Each row is a point on a tangle of strands that fork, close into loops and nearly touch. The rows are in no order.
In the rows, 128 means zero.
Two points are linked if the straight distance between their rows is under 115. Some points are linked to none.
k908: [ 69  79 110 166 127 129 105 183 104 148 146  93 126 151  86 109 139 168
 156 110 115  97 141]
k651: [ 84 167  70 110 147  94 138  97 110 187 146 184  90 141 138 105  71 115
 128 150 135 167 149]
k359: [135 138 124 211  97 102 155 143 116 117 133 144  91  92 132 161 113  91
 200  87 105 161 158]
k314: [141 123 149 124 122  91 175  53 106 114 144 184 145 138 110  60 109 103
 144 134 135 114  80]
k389: [ 90 145 149 156  98  80  94 142 111 109  87 131 141  81 163 168 171 126
 155 137 127 103  97]
k646: [127 142 157  98 128 125 143  65  96  94 130 153 107 127  80 130  93  95
 130 134 179 157 121]
k868: [ 58 126 122 115 130 104  48 165 119 165 140 134 129 151 128  70 121 176
 114 145 127 103 118]
k137: [ 99 128 142 126  97  94 147 127 101  99  60 127 167  75 163 155 169 105
 155 120 158 119 128]
k42: [129 140 106  85 149 134 100 112 158 112  92 130 153 126 166 125 127 129
  27 137 112  93 116]
k530: [149 116 150 126 151 132 139 171 138 132 120  87 146 155  82 106 152 199
  92 143 115  81 114]
k104: [140 112 131  61 109 137 173  92  96  62 145 135 110 131 108 140 128  74
 147 105 158 152 127]
k225: [121  79 160 107 103  84 166  93 102 107 120 139 157 138 138 109 154 118
 115 148 109 108 120]
k358: [104 132 143 159 138  95 179  62 105  95  80 152 144  79 113 157 177 129
 109 115 129 130  38]
k879: [112 121  96 142 132 124  60 136 174 167  80 142 137 141 188 103 128 126
  98 136 118  97 169]
k771: [146 171 141 109 158 107 134 133 148 131 129 132 158 136 102 109 153 165
 164 168 148 118  73]
k402: [109 115  69 183 138 157 101 138 124  99 142 154  60 109 144 148 104  91
 132 113  62 142 164]
k102: [112 172 183 165 101  75 127 172 124 161 125 118 112 147 158 116 109 172
 149 139 172 133  90]
k715: [ 69 133  80 142 140 113  95 161 159 154  87 144 157 135 181  96 127 160
 106 111 162 101 137]
k133: [123  86  44  59 167 186 156 116 147  87 149 119 138 129 114 133 141  90
 100 101 128  94 144]
k110: [114 164 169  90 109 124 164 154 133 165 192 108 143 157 102  74  98 173
 129 115 188 138  98]
k301: [121 144 142 138 130 120  86 145 143 149  59  75 179  95 152 134 148 176
  96 122 161 100  78]
k171: [134 119 108 159 145 129 133 143 129 185 132  81 128 134  86  85  81 186
 136  84 179 131 147]
k834: [148 118 100 102 188 183  95 112 156 101 117 119 139 107  73 157 159 128
 168 131 108 116 166]
k979: [103 139  96 148 114 145 160 164 125 135 146 161 112 133 135 195 137 114
 202 150 131 202 172]
k925: [162 191 149 200 116 123 137 142 131 112 131 122 104  82 114 159  99  89
 181  79 134 139 120]
k107: [200 105 130 108 149 154 139 118 177 106  95  97 161 142 139 163 155 108
  93 125 135 127 148]
k303: [113 170 166 124 131 105 169 144 120 181 161 123 104 143 141  71  80 180
  81 132 166 122  86]
k519: [184 161 136 129 188 141 120  92 145 118  94 171 119 100  89 148 121 122
 135 170 118 119 155]
k927: [145 103 126 143 104  78 155  92 139  99 102 164  99 140 151 105 114  81
 111 126  61 101 147]
k202: [ 90 107 105 144 143 146  31 104 103 167  96 123 149  86 141 155 145 123
 160 125 139 147 171]
k99: [122 140 161 146 105  74 181 134 114 125  83 148 113 163 151 144 118 145
  88 169 175 139 111]
k809: [104 132 133 109  86 117 221 129  65 124 180 105 123 104 104 125 116 136
 127 128 123 151 152]
k125: [170 120 149  60 137 122 197  88 112 167 123 137 170  95 124 143 115  83
 100 140 161 148 153]
k939: [114 115  62 166 138 176 135 154 128  84 171 134  96 136  70 151 150 122
 186 118 122 150 129]
k772: [ 86 119 146  74 130 125 134  99  90 167 197 150 140 183 124  68 130 157
  78 173 109 117  83]
k203: [119 126 132 107 109 143 170 158 136 110 122 126  92 205 166 127  82 112
  79 124 191 127 173]
k114: [154 123 139 180 116  98  85 149 147  72 111 116 129 151 134 105 123 133
 171  86 134  65 128]
k918: [166 116 116 109 156 186 117 158 136 100 112 123 156 141  96 154 156 126
 130 151 105 103 197]
k903: [108 122 168 110 111  86 129 117  93  88 141 127 151 103 136 110 148 144
 125 136  99  77  83]
k233: [111  94 101 120 123 127 152 115 134 171 159 145  91 154 133  82  82 144
  65 141  96 129 154]
k741: [146 123 121  43 152 166 210  59 115 146 165 149 146 165 110 129 110  70
 112 149 159 139  89]
k45: [139 171 139  74 151 135 141 109 122  75 140 138 141  63  82 165 171  86
 142 145 118 121 136]
k552: [100 113 140 101 124  64 161  70  72 134  87 208 174 121 136 125 128 105
 124 170 168 124 118]
k342: [136 133 120  96 149 127 148 118 105 143 124 168 137 116 120 125 126 141
  71 189 110 101 146]
k932: [131 121 128  47 144 118 102 131 150 138 169 157 137 213 150 112 116  90
 133 166 136 142 139]
k824: [ 84  79 133 103 126  98 116  39 107 141 155 143 152 156 133  57 135 132
 131 140 116 124  97]
k818: [146 115 157 196  83 120 138 195 144 133 116  85 107 152 144 121 121 173
 115 112 118 108 125]
k916: [186  93 206 156  94 108 102 107 152 137  84 108 140 148 128 122 135 160
 110 153 116 111 108]
k802: [113  93 126 119 136 120  97 118 123 187 111 104 173 123 101  73 141 164
 110 113 138 110 122]
k832: [125 161 120 110 119 129 199 124 115 171 124 122 190 107 111 145 136 147
 143 136 199 163  90]
k627: [102  93 129 107 115 111 127 191 130 176 140 108 176 105 122  68 130 183
 113 112 111  89 140]
k577: [ 74 131  77 140 139 161 104 152 130  88 139 145 109  97 138 136 159 139
 116 126  69  99 127]
k36: [105 134  95  90 113 136 172 117 109  82 170 146  91 127 149 149 147  98
 100 114  89 157 110]
k416: [119  93 123  52 108 155 104 116 115 162 188 122 142  99 156 116 120  87
 132 132  87 155 164]
k312: [176 124 176 223 112 146  71 176 154 133 104 108 121 133 141 165 124 133
 158 107 130 107 157]
k687: [ 89 126 129 158 120 102  78 139 105 146 133 151  98 148 148 103 108 163
 137 154 103 105 149]
k524: [166  92 114 125 136 117 145  73 125 116 108 120 130  90  54 101 106 115
 184  89 114 122 119]
k606: [160 165 159 111 148 125 175 143 120 101 157 130 144 122  71 122 152 173
 142 169 127 102  93]
k913: [135  99 141  89 106 121 149 140 113 180 140 103 172 104 128 138 148 111
 176 127 172 177 169]
k273: [123 106 126  72 129 179  87 140 131  86 140 128 139 149 139 156 169 104
 128 140  90  90 194]
k817: [114 127 145 110 147 134 138 162 106  73  95 152 128 146  94 105 113 146
  69 155 143  59 151]
k807: [168 185 162 168  92 102 133 143 138 112 110  86 131  74 130 130  86 119
 143  84 164 120 122]
k32: [121 128 151 154 121  89 115  30 116 122 121 182 117 131 118  88 105 109
 144 108 108 141  54]
k491: [156 128 108 127 127 121 137 143 160 173 138 103 126 132 129  92  96 122
 155  94 162 156 138]
k954: [118 102 109 105 143  90 129 100 133 164 111 183 143 107 105  99 116 102
 148 148 114 119 161]
k800: [144 132 186  98 139 135 126  68 101  89 113 128 138 128  79  85 107 110
 120 110 181  93 125]
k920: [109 120 123 139  75 130 202 168  86  98 153 114  92 113 141 122 108 136
 101 114 123 136 158]
k704: [160 145 195 105 100 154 136 142 122  84 160 128 119 132 146 165 162 116
 105 157  91 153 131]
k931: [141 175 170 122  94 108 142 184 161 156 150  95 145 152 140  81 117 167
 143 110 173 143  85]
k585: [150 103 152 105 141 117 202 103 116  72  88 154 139  98 101 156 175 125
  87 167  82  91 128]
k143: [ 68 161 125 186 154 109 171  92 105 138  79 157 107  99 114 168 147 142
  90 149 132 125  55]
k751: [158 148 109  58 131 147 141 110 114 121 161 129 172  83 116 160 167  95
 158 137 102 147 159]
k919: [122 127 175 186 140  79 162  88  93 153 119 134  96  75  86 129 115 146
 139 126  79 104  72]
k822: [ 96 148 135 155 132 108  96  68 119  96  98 155 106 102 155 116 127 119
  74 110 126  94  77]
k703: [127 155 112 162 123 117 119 162 148  72 121 163 103 174 148 129  82  76
 165 119 158 108 176]
k806: [111 123 153 125 154 156  60 120 112 126 170 137  85 114 122 128 140 133
  96 152  53 121 148]
k731: [ 96  83  93 166 142  93 147  52 107 148  69 165 119 174 146 131 123 122
 111 146 144 155 103]
k747: [ 95 120 154  81 114 161  86 173 112  89 169 105 139 159 124 101 168 170
 112 130 113  81 143]
k761: [131 179 111  74 152 131 116 173 133 124 130  98 175  93 104 128 144 121
 147 117 156  93 157]
k714: [136 120 127 148 164 167  55  87 127 116  88 158  71 133 100 142 106 119
 115 127 121 118 180]
k838: [ 87 144 179 198 102  75 125 143  98 195 120 123  74 123 165 121  87 164
 134 122 143 151 106]
k846: [194 133 131 161 143 111 135 188 172 137 110 142 134 105 129 152 124 132
 176 143 101 102 174]
k504: [125 115 143 181 126  80 129 139 143 107  78 111 122 121 117 123 106 145
 187  84 144  94  98]
k277: [117 168 128 157 161 119 115 121 129 134 139 107 128 114  73 148 159 166
 166 130 127 125  50]
k271: [188 167 153 124 133 150 159 175 140  86 133 120 114 120  82 143 132 149
 124 138 102 103 128]
k891: [152 152 118 174 147 160  98 153 164 133 169 143  85 162 124 156 141 155
 117 158  64 162 121]
k953: [143 108 148 162 108 116 124 198 150 138 134  67 157 103  99 104 155 204
 122 128  84  58 105]
k684: [147 114 166  69 143 116 162 114  93  92 124 106 178 113  74  88 142 131
 123 128 167  84 110]
k893: [ 92 138 163 118  96  64 180 120  82 117  93 173 140 121 141 152 148 126
 118 174 165 143 111]
k2: [102 166 102 192 157 115 127 145 128 168 144 116  87 108  97 158 134 173
 135 132  97 148  64]
k435: [147 193 135 153 126 101 139 162 134 135  96 110 127 103 100 109  77 125
 160  84 196  96 127]
k378: [108 144  93 157 141 170 107 160 155 128 128  96 107 155 116 150 137 151
 133 129 154 140 115]
k49: [124 113 144 155  81 134 181 187 130  95 137 112  93 178 166 140 100 126
 100 114 153 149 154]
k57: [148 104 118 103 135  95 122  55 117 147 138 168 164  68 104  83 130 119
 154 131  80 107 140]
k5: [128 131 162 200 106 149  87 159 117 150 112  94 119 100 135 189 147 152
 157 108 131 141 142]
k558: [113 103 131 140 137 127 166 104 123 130  93 113 150 143  98 122 145 167
 114 121 140 125  65]
k84: [ 53 173 134 141 132 120 135 169  93 115 137 137 123 134  95 157 138 166
 133 149 166 106  96]
k503: [100 140 138 129 156 155 107 123 102 110 175 140  93 120  67 133 150 159
 117 157  85 105 108]
k206: [ 93 140 135 118 102  98 126 180 101 150 128 138 132 113 130 105  92 147
 157 130 173  99 158]
k736: [207 104  90 106 136 125 112 135 190 180 141 106 159 145 134  99  88 112
 152 104 119 149 161]
k381: [161 157 189 115  99 172 105 153 121  68 169 103 130 114 140 149 169  94
 148 143 102 112 168]
k828: [126 129 154 162 104 118 106 103  93  90  89 142  86  99 142 182 122  66
 155  97 135 140 156]
k599: [ 92  79 133 141 128  96  96  27  96 131 131 130 126 119 121  73 104 129
 107  94 122 126  85]
k554: [ 58 167 136 175 122 111 121 110 109 141 144 161  62 144 128 105  78 167
  98 120 165 139  65]
k112: [144 110 141  98 149 140 139  79 123 106  82 101 178  85  73 146 155 118
 165 144 164 129 138]
k988: [ 92 121 121  84 141 135 171 130  75 109 124 117 188  81  86 109 170 144
  93 145 142  85 106]
k688: [ 59 181 115 160 151 122 167 116  89 108 114 171 102 139  92 174 141 157
 119 176 162 142  67]
k928: [114 112 109 137 146 143 193 111  98 161 158 118 145  94  81 159 140 157
 112 141 110 170 101]
k581: [107 128 174 103  99 128  86 132 117  69 171 113 133 126 123 104 159 132
 156 106 111  93 110]
k227: [149  97 148 133 147 183  86  88 139  92 139  82 120 105  93 164 179 142
  95 109  79 142 109]
k961: [170 111 103  65 169 136 185  90 143 126 171 142 128 139 107 106 101  97
 105 133 113 140 114]
k683: [134 156 128 208  85 128 117 173 146 112 145 113  98 142 213 168 143  90
 154 106 128 183 151]
k116: [183 150 160 167 152 116 151 107 146 136  71 159 113 132  98 159 121 141
  95 197 133 140 152]
k375: [143 109 138 169 106  64 141 132 113 141 122 120 109  84  96 104 103 153
 165 120 111 105  91]
k814: [115  79 102 135 130 111 112  87 140 156 139 162 124 186 142  58 112 134
 104 142  92 127 114]
k67: [149 157 101 166 131 119 159 202 193 136  95 116 122 152 138 140 137 171
 152 131 146 127  73]
k248: [165 163 168 174 114 134  91 157 112 142 179 142  87  70 141 150  95 115
 152 128  81 151 180]
k972: [143 121 176 134  95 106 159 149 119 132 142 115 122 135 155 172 171 161
 112 158  81 163 100]
k255: [135 132 125 135 138 103 186 139 115 155  73 121 177 111  91 154 129 145
 156 136 192 131 133]
k145: [157 136  84 142 138 105 194 137 147 149 121 165 101 128 149 152  88  99
 108 124 125 171 147]
k962: [115 127 134  94 156 141 138  86  93 164 172 123 187 135 121  67 145 158
  84 153 102 113  74]
k499: [183 145 112 122 154 135 131 153 184 107  65  97 171 110 141 134 120 131
  86 129 160  98 156]
k707: [ 97 102 111 129 144 158  40 140 126 128  92 110 169 117 123 128 164 138
 155 104 165 117 180]
k598: [ 77 141 174 118 103 120 136 138 120 157 141 124  93 182 183  86 110 184
  73 135 166 148  95]
k899: [114  97 120 153 136 166  49 105 128 165 152 102 112 115 118 139 123 124
 166  95 122 158 160]
k113: [139 170 144 155 114 129 107 158 103 178 159 155  77 121 142 151  90 132
 144 146 128 166 174]
k885: [162 143 170 157  83 162 118 164 136  84 151 103 126 143 182 178 148  78
 170  99 152 160 147]
k964: [114 164 117 120 151 132  98 112 150 121 125 119  97 131 159 112 120 145
  66 112 122 111  75]
k674: [167 101 150 160  96 100  89 120 179  92 107 120 150 133 151 108 152 137
 161 102  82  99 125]
k394: [130  82 102  86 113 165 154 104 116 102 158 109 109 121 148 149 132  92
  98 107  52 128 135]
k208: [105 115 157 121 109  85  99  86 141 169  76 121 174 155 160 116 156 147
 126 137 175 146  80]
k18: [161 201 153 124 171 128 115 112 124 102 122 169 109  52  92 182 156 102
 130 167 109 131 141]
k737: [164 160 141 110 126 147  92 143 154 126  83  75 173  95 163 122 156 133
  94  91 157 122 127]
k59: [126 124 114  96 117 188  83 131 109  50 149 131 101 157 153 152 147  63
 121 117 121 102 179]
k866: [117  60 137 157 120  79 163  72 117 103 106 144 115 110 131  84 129 111
 101 121  67 105 116]
k497: [ 99 139  94 162 153 158 132 186 155 172 131  93 110 152  91 117 101 176
 139  96 196 145 126]
k408: [146 140 138  54 109 117 138 111 122 143 175 140 149 101 158 112 125  72
 165 136 112 155 160]
k421: [124 153 104 148 114 116 150 162 180 134 114 123 104 183 182 128 103 149
 102 142 149 129  86]
k474: [152 176 115  84 107 140 133 143 146  69 183 120 130 111 174 144 139  52
 147  97  99 135 119]
k179: [103 133 156 148 112 151  55 126 108 162 156 104  97 115 134 120 119 146
 132  93 141 150 125]
k14: [118  99  95 168 131 108 128  67 146 156  71 129 101 154 170 131 115 126
  81 107 173 176  89]
k128: [150  71 115  67 171 148 101  82 151 106 149 134 145 185 102  98 152 102
 131 151 106 117 124]
k366: [158  66 122 138 162 171 138  80 163  91 109  83 152 123  97 125 184 137
 121  95  76 116 101]
k386: [ 92 163 107 113 102 158  98 132 121 106 153 141  95 166 203 173 122  86
 121 121 143 171 129]
k661: [100 108 154  62 123 130  94 118 119 135 184 154 115 179 110  89 132 135
 115 166 123 137 117]
k4: [ 96 110  94 120 116 156  89 184 123 122 180 140 136 123 106 123 147 129
 211 118  85 126 160]
k55: [128 171  98 196 132 131 143 194 144 107 123 112 107 175 117 178 146 159
 154 136 154 121  97]
k579: [124 175 107 100 160 140  56 187 152 148 127  95 197 101 130 103 133 158
 115 124 145  91 142]
k187: [ 82 148 180 157 123 115 127 164 118 150 104 128 104 137 124 145 134 174
 133 153 161 102  84]
k769: [ 72  77  93 145 122  96 119  59 105 155  83 152 158 136 133 133 161 123
 153 128 134 139 111]
k319: [145  97 154 137 135 116 106  88 106 160 123 121 123 111 110 144 135 151
 134 153  82 151 137]
k180: [ 98 138 181 190  88 101 109 149 100 109 106 125 116 107 151 197 142 113
 167 118 144 136 135]
k475: [136 159 145 157 102 110 117 158 114 128 149 135 113  68 170 127  84  80
 140 107  94 127 189]
k470: [136 203  90  98 135 104 151 152 150  92 149 145 125 115 157 114 128  84
 154 106 146 130 110]
k333: [133 117  70  64 149 146 172  88 133 136 154 153 124 132 154 108  85  76
  67 124 115 112 114]
k440: [174 126 143 128 160 136 131  63 107 137 124 102 160  62  57 127 138 127
 158  98 133 131 115]
k512: [102  92  65  83 137 182 146 161 112 115 167 116 142 127 102 125 137 111
 118 103 140 106 185]
k689: [159 188  91  94 152 124 191 132 165  89 128 140 122 112 120 123 101 101
 125 101 142 138  75]
k708: [138  71  82  97 145 179 134  97 153  97 143  86 145 113 122 123 152  97
 121  96  94 105 119]
k192: [ 83 160 122  91 120 103 150 151  94 157 136 124 174  92 125  82 112 140
 136 125 168 120 124]
k546: [156 107 147 126 137 129 135 135 136 126  64 127 144 109 101 157 146 136
 163 150 165 111 145]
k654: [ 86 125 141 124 125 119 145 156  93  85 102 148 110 147  92 145 134 169
 101 171 161 103 150]
k7: [103  99 102  39 112 167 139 147  98 129 181 102 151 114 140 119 132  93
 104 130 125 122 146]
k77: [112 136 176 172 104 142 107 150 105 136 144  68 107 119 123 159 143 167
 123  94 140 166  93]
k161: [107 149  54 133 138 107 145 140 150 159 143 183  96 153 156 139 102 105
 141 135 123 162 151]
k229: [152 101 134 146 173 126 129  48 127 183 108 153 167 114 108  97 112 142
  91 143 102 115 103]
k94: [188 133 160 124 160 129 127 105 172 165 115 119 143 181 115 112 136 171
  88 175 140 155 110]
k685: [174 168 161 136  95 102 144 124 135 155 145  88 154  62 163 126 120 139
 122 103 136 153 102]
k507: [172 121 122 154 164 147 102 117 178 179  93 106 141 148  95 137 124 185
 126 137 161 145 107]
k632: [127 119  92  96 146 128 195 132 112 148 138 152 124 143 152 123  92 129
  42 161 110 118 145]
k510: [116 143  99 100 166 140  63 125 160 165 123 120 162 125 114  81 117 154
 116 108 153 114 126]
k861: [ 74 140 136 156  81 143  94 145 128  82 130 138 121 156 211 180 164 109
 126 125 143 152 109]
k705: [136 138 105 204 137 151  84 158 145 125 161 179  76 116 125 131 117  97
 181 127  46 134 192]
k486: [169  77 106  87 134 143 141 129 181 133 123 103 152 177 164 133 153 106
 109 134 129 112 119]
k626: [ 57 142 130 191 115  90 158 158 109 153 128 144  55 149 133 128  59 166
 135 114 145 134  96]
k884: [ 88 158 146 145 115  92 138  81 109  60 112 144 105  87 148 148 149 106
 104 110 118 133  55]
k718: [117  99 117  40 117 120 132 109 135 162 152 155 153 190 145 109  96  86
 170 139 174 161 153]
k100: [177 126 131 142 121 125 157 145 127  79 122 126 102 122 118 112 103 128
 115 116 110  86 143]
k670: [103 139  62 145 116 183  93 151 148 104 133 119 108 157 180 182 134  74
 147  99 148 187 154]
k565: [104 124  98  85 124 128 204 148 122 184 160 103 170 114 129 149 142 122
 154 144 163 196 126]
k89: [ 96  89 144  95 102 135 111 194 112 138 169 107 151 142 141  74 129 145
  94 133  96  77 164]
k883: [128 119  81 128 125 133 222 116 118 114 145 151  86 148 118 146 101 113
  88 113 104 174 108]
k789: [101 169  80  72 141 116 136 129 111 182 166 160 144 120 123  88 100 128
 141 142 155 138 149]
k201: [120  88 136 143  96  74 122 123 149 147  54 128 159 174 156 124 119 122
 157 140 182 146 120]
k292: [178 124  76  65 159 174 104 132 168 137 136  94 138 160 147 136  90  68
  91 117 149 134 165]
k10: [101 112 106 117 146 124 188  91 100  90 102 138 167  83  86 124 180 143
  96 138  78  83  94]
k467: [ 48  98 120 176  92 121  94 181  97 117 178 126 121 115 107 108 137 147
 203 118 103 120 136]
k950: [184 131  96  55 140 192 114 134 140 112 173 124 118 143 139 151 116  60
 136 107 117 146 166]
k812: [108 125 168 153 127 104 143  62  81 150 134 147 134  75  96 144 148 136
 139 151  78 140  87]
k111: [152 177 110  77 171 178  86 134 133  91 126 113 144 107  88 117 129 109
 156 108 138  95 163]
k409: [133 109 109 174 112 150 118 149 142  68 140 149  95 153 166 164 141  87
 130 117  67 141 159]
k261: [162 114  98 170 165 146  74 160 184 144  69 109 128 162  80 151 134 179
 166 129 154 113 134]
k734: [168 154 128  87 160 158 140 126 141 102  99 118 152  96 146 130 103 106
  62 139 131  74 153]
k121: [160 121 136 127 143 164 155 129 138 137 123  73 160 127  67 118 151 157
  92 118 147 106  73]
k849: [178 191 108  81 122 134 151  84 153 105 150  98 131 125 134 123 102  83
 119  81 170 164  87]
k945: [121 126 120 123  82 134 118 169 168 102 118  99 122 198 190 128 158 141
 110 135 122 140  95]
k698: [121 130 104 113 134  93 127 140 118 183 104 169 145 112 156 120 135 131
 108 169  91 140 162]
k754: [148  97 134  73 115 141 128 129 141 112 122 105 132 170 164 106 125 126
  52 121 122 104 135]
k456: [175 189 152  98 135 142 102 117 156  59 147 140  86 134 150 131 129  73
 136 125 100 128 106]
k327: [201 139 114  57 125 156 144 104 156 107 164  86 137 102 140 148 122  69
 148  88 154 173 135]
k275: [161 156 177 149 117 163 104 185 125  84 143 111 128 123  98 162 155 135
 167 137 127  93 146]
k317: [136 103 125  83 102 154 173  94 124 146 129 149  97 177 147 129  62  99
  70 117 168 153 161]
k238: [131 185 146 141 114 117  76 118 151  65 123 138 103 126 173 153 144  74
 131 102 116 164  93]
k344: [115  94 141 175 143 117  31 147 158 158  78 116 126 162 159  88 131 156
 108 117 131 108 167]
k272: [133  81  93 116 120 169 129 135 148 143 130  82 147 172  99 150 179 137
 158 113 130 181 141]
k965: [145 142 111 149 125 158 135 182 156 137 144 156 123 173 124 181 156 145
 191 161 136 184 144]
k768: [ 89 142 100 199  90 106 134 151 119 123 123 142  81 107 190 173 119  86
 156 103 132 192 151]
k857: [ 97  77 102 161 132 172 125 143 118 102 171 137 102 111 101 150 146 128
 188 131  71 148 148]
k407: [142 156 133  52 111 123 134 154 109 142 145 172 145 124 181 154 139  75
 148 168 105 133 198]
k420: [ 66  73 116 119 113  84 122  99 112 123  64 128 164  97 163 116 163 101
 142 110 149 121 121]
k117: [144 109 193 162 122 118  57 133 140 153 110 108 110 159 143 110 117 174
  96 122 132  99 130]
k129: [106 138 160 114  81 132  98 169 136  82 116 113 138 166 221 152 168 132
 107 122 142 104 116]
k545: [135 112 122 135 149 130 143  43 118 154 110 117 162 130  96 110 119 144
  92 124 162 146  90]
k16: [149 118 138 135 127 187  94 125 149  50 138 119  82 176 154 180 165  88
 115 119 100 143 151]
k336: [143 119 134 143 117 120 139 137 128 109 134 142  96  94 157 104  94 106
 104  97  73 119 171]
k469: [141  96 130 160 152 135 138  91 128 190 135 105 137  97 125  95 105 156
 101 131  77 150 133]
k298: [ 86 110 119 154 116  89 133 145 118 178 151 158  98 136 138  73  81 182
  92 149 105 102 125]
k613: [ 83 137 151 137 110 128 165 141  64 162 147 120 114  93 100 147 142 169
 128 130 123 170 133]
k555: [188  64 175 162 104  75  96  93 157 134  99  89 123 131 135  91 120 127
 145 116 102 119 109]
k144: [110  99 114 133 133 109 137  61  90 135 158 151 130  50  97 111 159 111
 150 133  49 140 100]
k763: [110 190 117 144 139  86 138 192 126 130 121 151 124 105 111 109  80 128
 177 127 190 115 161]
k43: [106 120  67 134 141 146  98 189 165 181 166 115 125 159 139 110 117 157
 174 109 121 149 160]
k892: [ 90  89 137  89 106  78 165  87  79 125 110 159 187 134 131  84 128 109
 136 153 154  83 127]
k256: [145 129 129 164 157 167  58 119 135 114 129 174 104 131 101 148 137 116
 178 144  85 124 192]
k636: [136 159 133 131 139 108 128 105 135 162 109 133 115 142 143  76  86 155
  78 150 143 120  81]
k219: [147 107 117 104 145 164 144  93 144 174 149 131 107 186 123 110  76 116
  97 132 171 174 132]
k414: [147 104 112  51 122 142 125 125 116 192 146 123 165 144 102 114 116 110
 168 136 171 156 177]
k103: [117 106  71 160 128 173 113 153 140  84 119 137 103 166 109 142 136 124
 156 112 144 119 153]
k682: [131 129 141 146 123  70 128 120 157 161  58 104 175 113 188 134 145 157
 101 128 167 118  88]
k367: [194 101 131 190 140 143 102 165 171 148  94 118 135 147  99 134 123 140
 167 124 103  99 161]
k905: [192 123 124  91 170 166  91  93 173 169 118 130 131 167 123 123  83 108
  94 141 152 148 162]
k47: [153 105 122  39 125 156 175  87 113 114 137 142 119 161 125 150 115  48
 125 138 163 174 122]
k645: [174 138 179 157 129 104 141 130 122 117  61 138  97 140 138 144  98 146
  87 160 151 104 147]
k725: [123 131 104 184 144 142 125 131 155 158 149 114  78 137 130 140 115 187
  96 128  75 132  89]
k406: [133 131 133 195  88 132 132 175 100 138 143 160 112 120 138 179 140  98
 223 135 111 185 181]
k439: [199 113  80 137 145 131 137 153 181 153 118 138 153 119 144 131 113  91
 173 123 105 131 205]
k168: [136 125 139 175 129 186  85 150 127 138 170 119  95 137 126 166 130 147
 103 168  52 126 168]
k561: [128 161 176 134 104 111 158 121 105 146 145 112 153 117 166 131 154 146
  83 130 131 146 100]
k108: [ 82  88  86 123 148 155  85 175 111 146 111  83 155 157  97 117 141 163
 164  89 165 113 167]
k587: [125 131 121 129 128 114 110 101 136  96 116 134 118 122 144 150 146  88
 153 105 133 152 127]

A piece is two or more points that can be reached from each other along the links. Count, over all rows, the pieces, the separate loops (a circle has one, a figure eight two, a Y none), the forks (points with three links) and the tips (points with one).
pieces => 5
loops => 4
forks => 20
tips => 22

A tip is a point with one link. Name the tips that can be reached along the links from each point below, in the order of the rows.
k822 => k817, k554, k598, k201
k292 => k928, k14, k94, k670
k916 => k314, k868, k715, k585, k953
k932 => k524, k962

How many points has the smallest loop of links through each point below? Write - if it is on no loop.
k822 => 13
k899 => 22
k486 => 6
k731 => -
k510 => -
k932 => -
k104 => -

Name the points in between on the shortest way along the links from the first point to the second, in order.
k884, k554 => k358 > k143 > k688 > k84 > k187 > k102 > k838 > k626
k530, k646 => k121 > k558 > k545 > k229 > k469 > k319 > k812 > k144 > k57 > k954 > k698 > k342 > k632 > k333 > k961 > k741 > k47 > k104
k806, k111 => k168 > k891 > k725 > k2 > k277 > k771 > k606 > k271 > k100 > k336 > k927 > k866 > k225 > k903 > k581 > k747 > k89 > k627 > k802 > k510 > k579 > k761
k108, k945 => k908 > k467 > k4 > k857 > k939 > k103 > k378 > k55 > k67 > k421
k883, k925 => k145 > k161 > k651 > k789 > k192 > k206 > k763 > k435 > k807
k731, k219 => k769 > k420 > k137 > k389 > k180 > k828 > k587 > k238 > k456 > k474 > k470 > k689 > k849 > k327 > k950 > k292 > k905
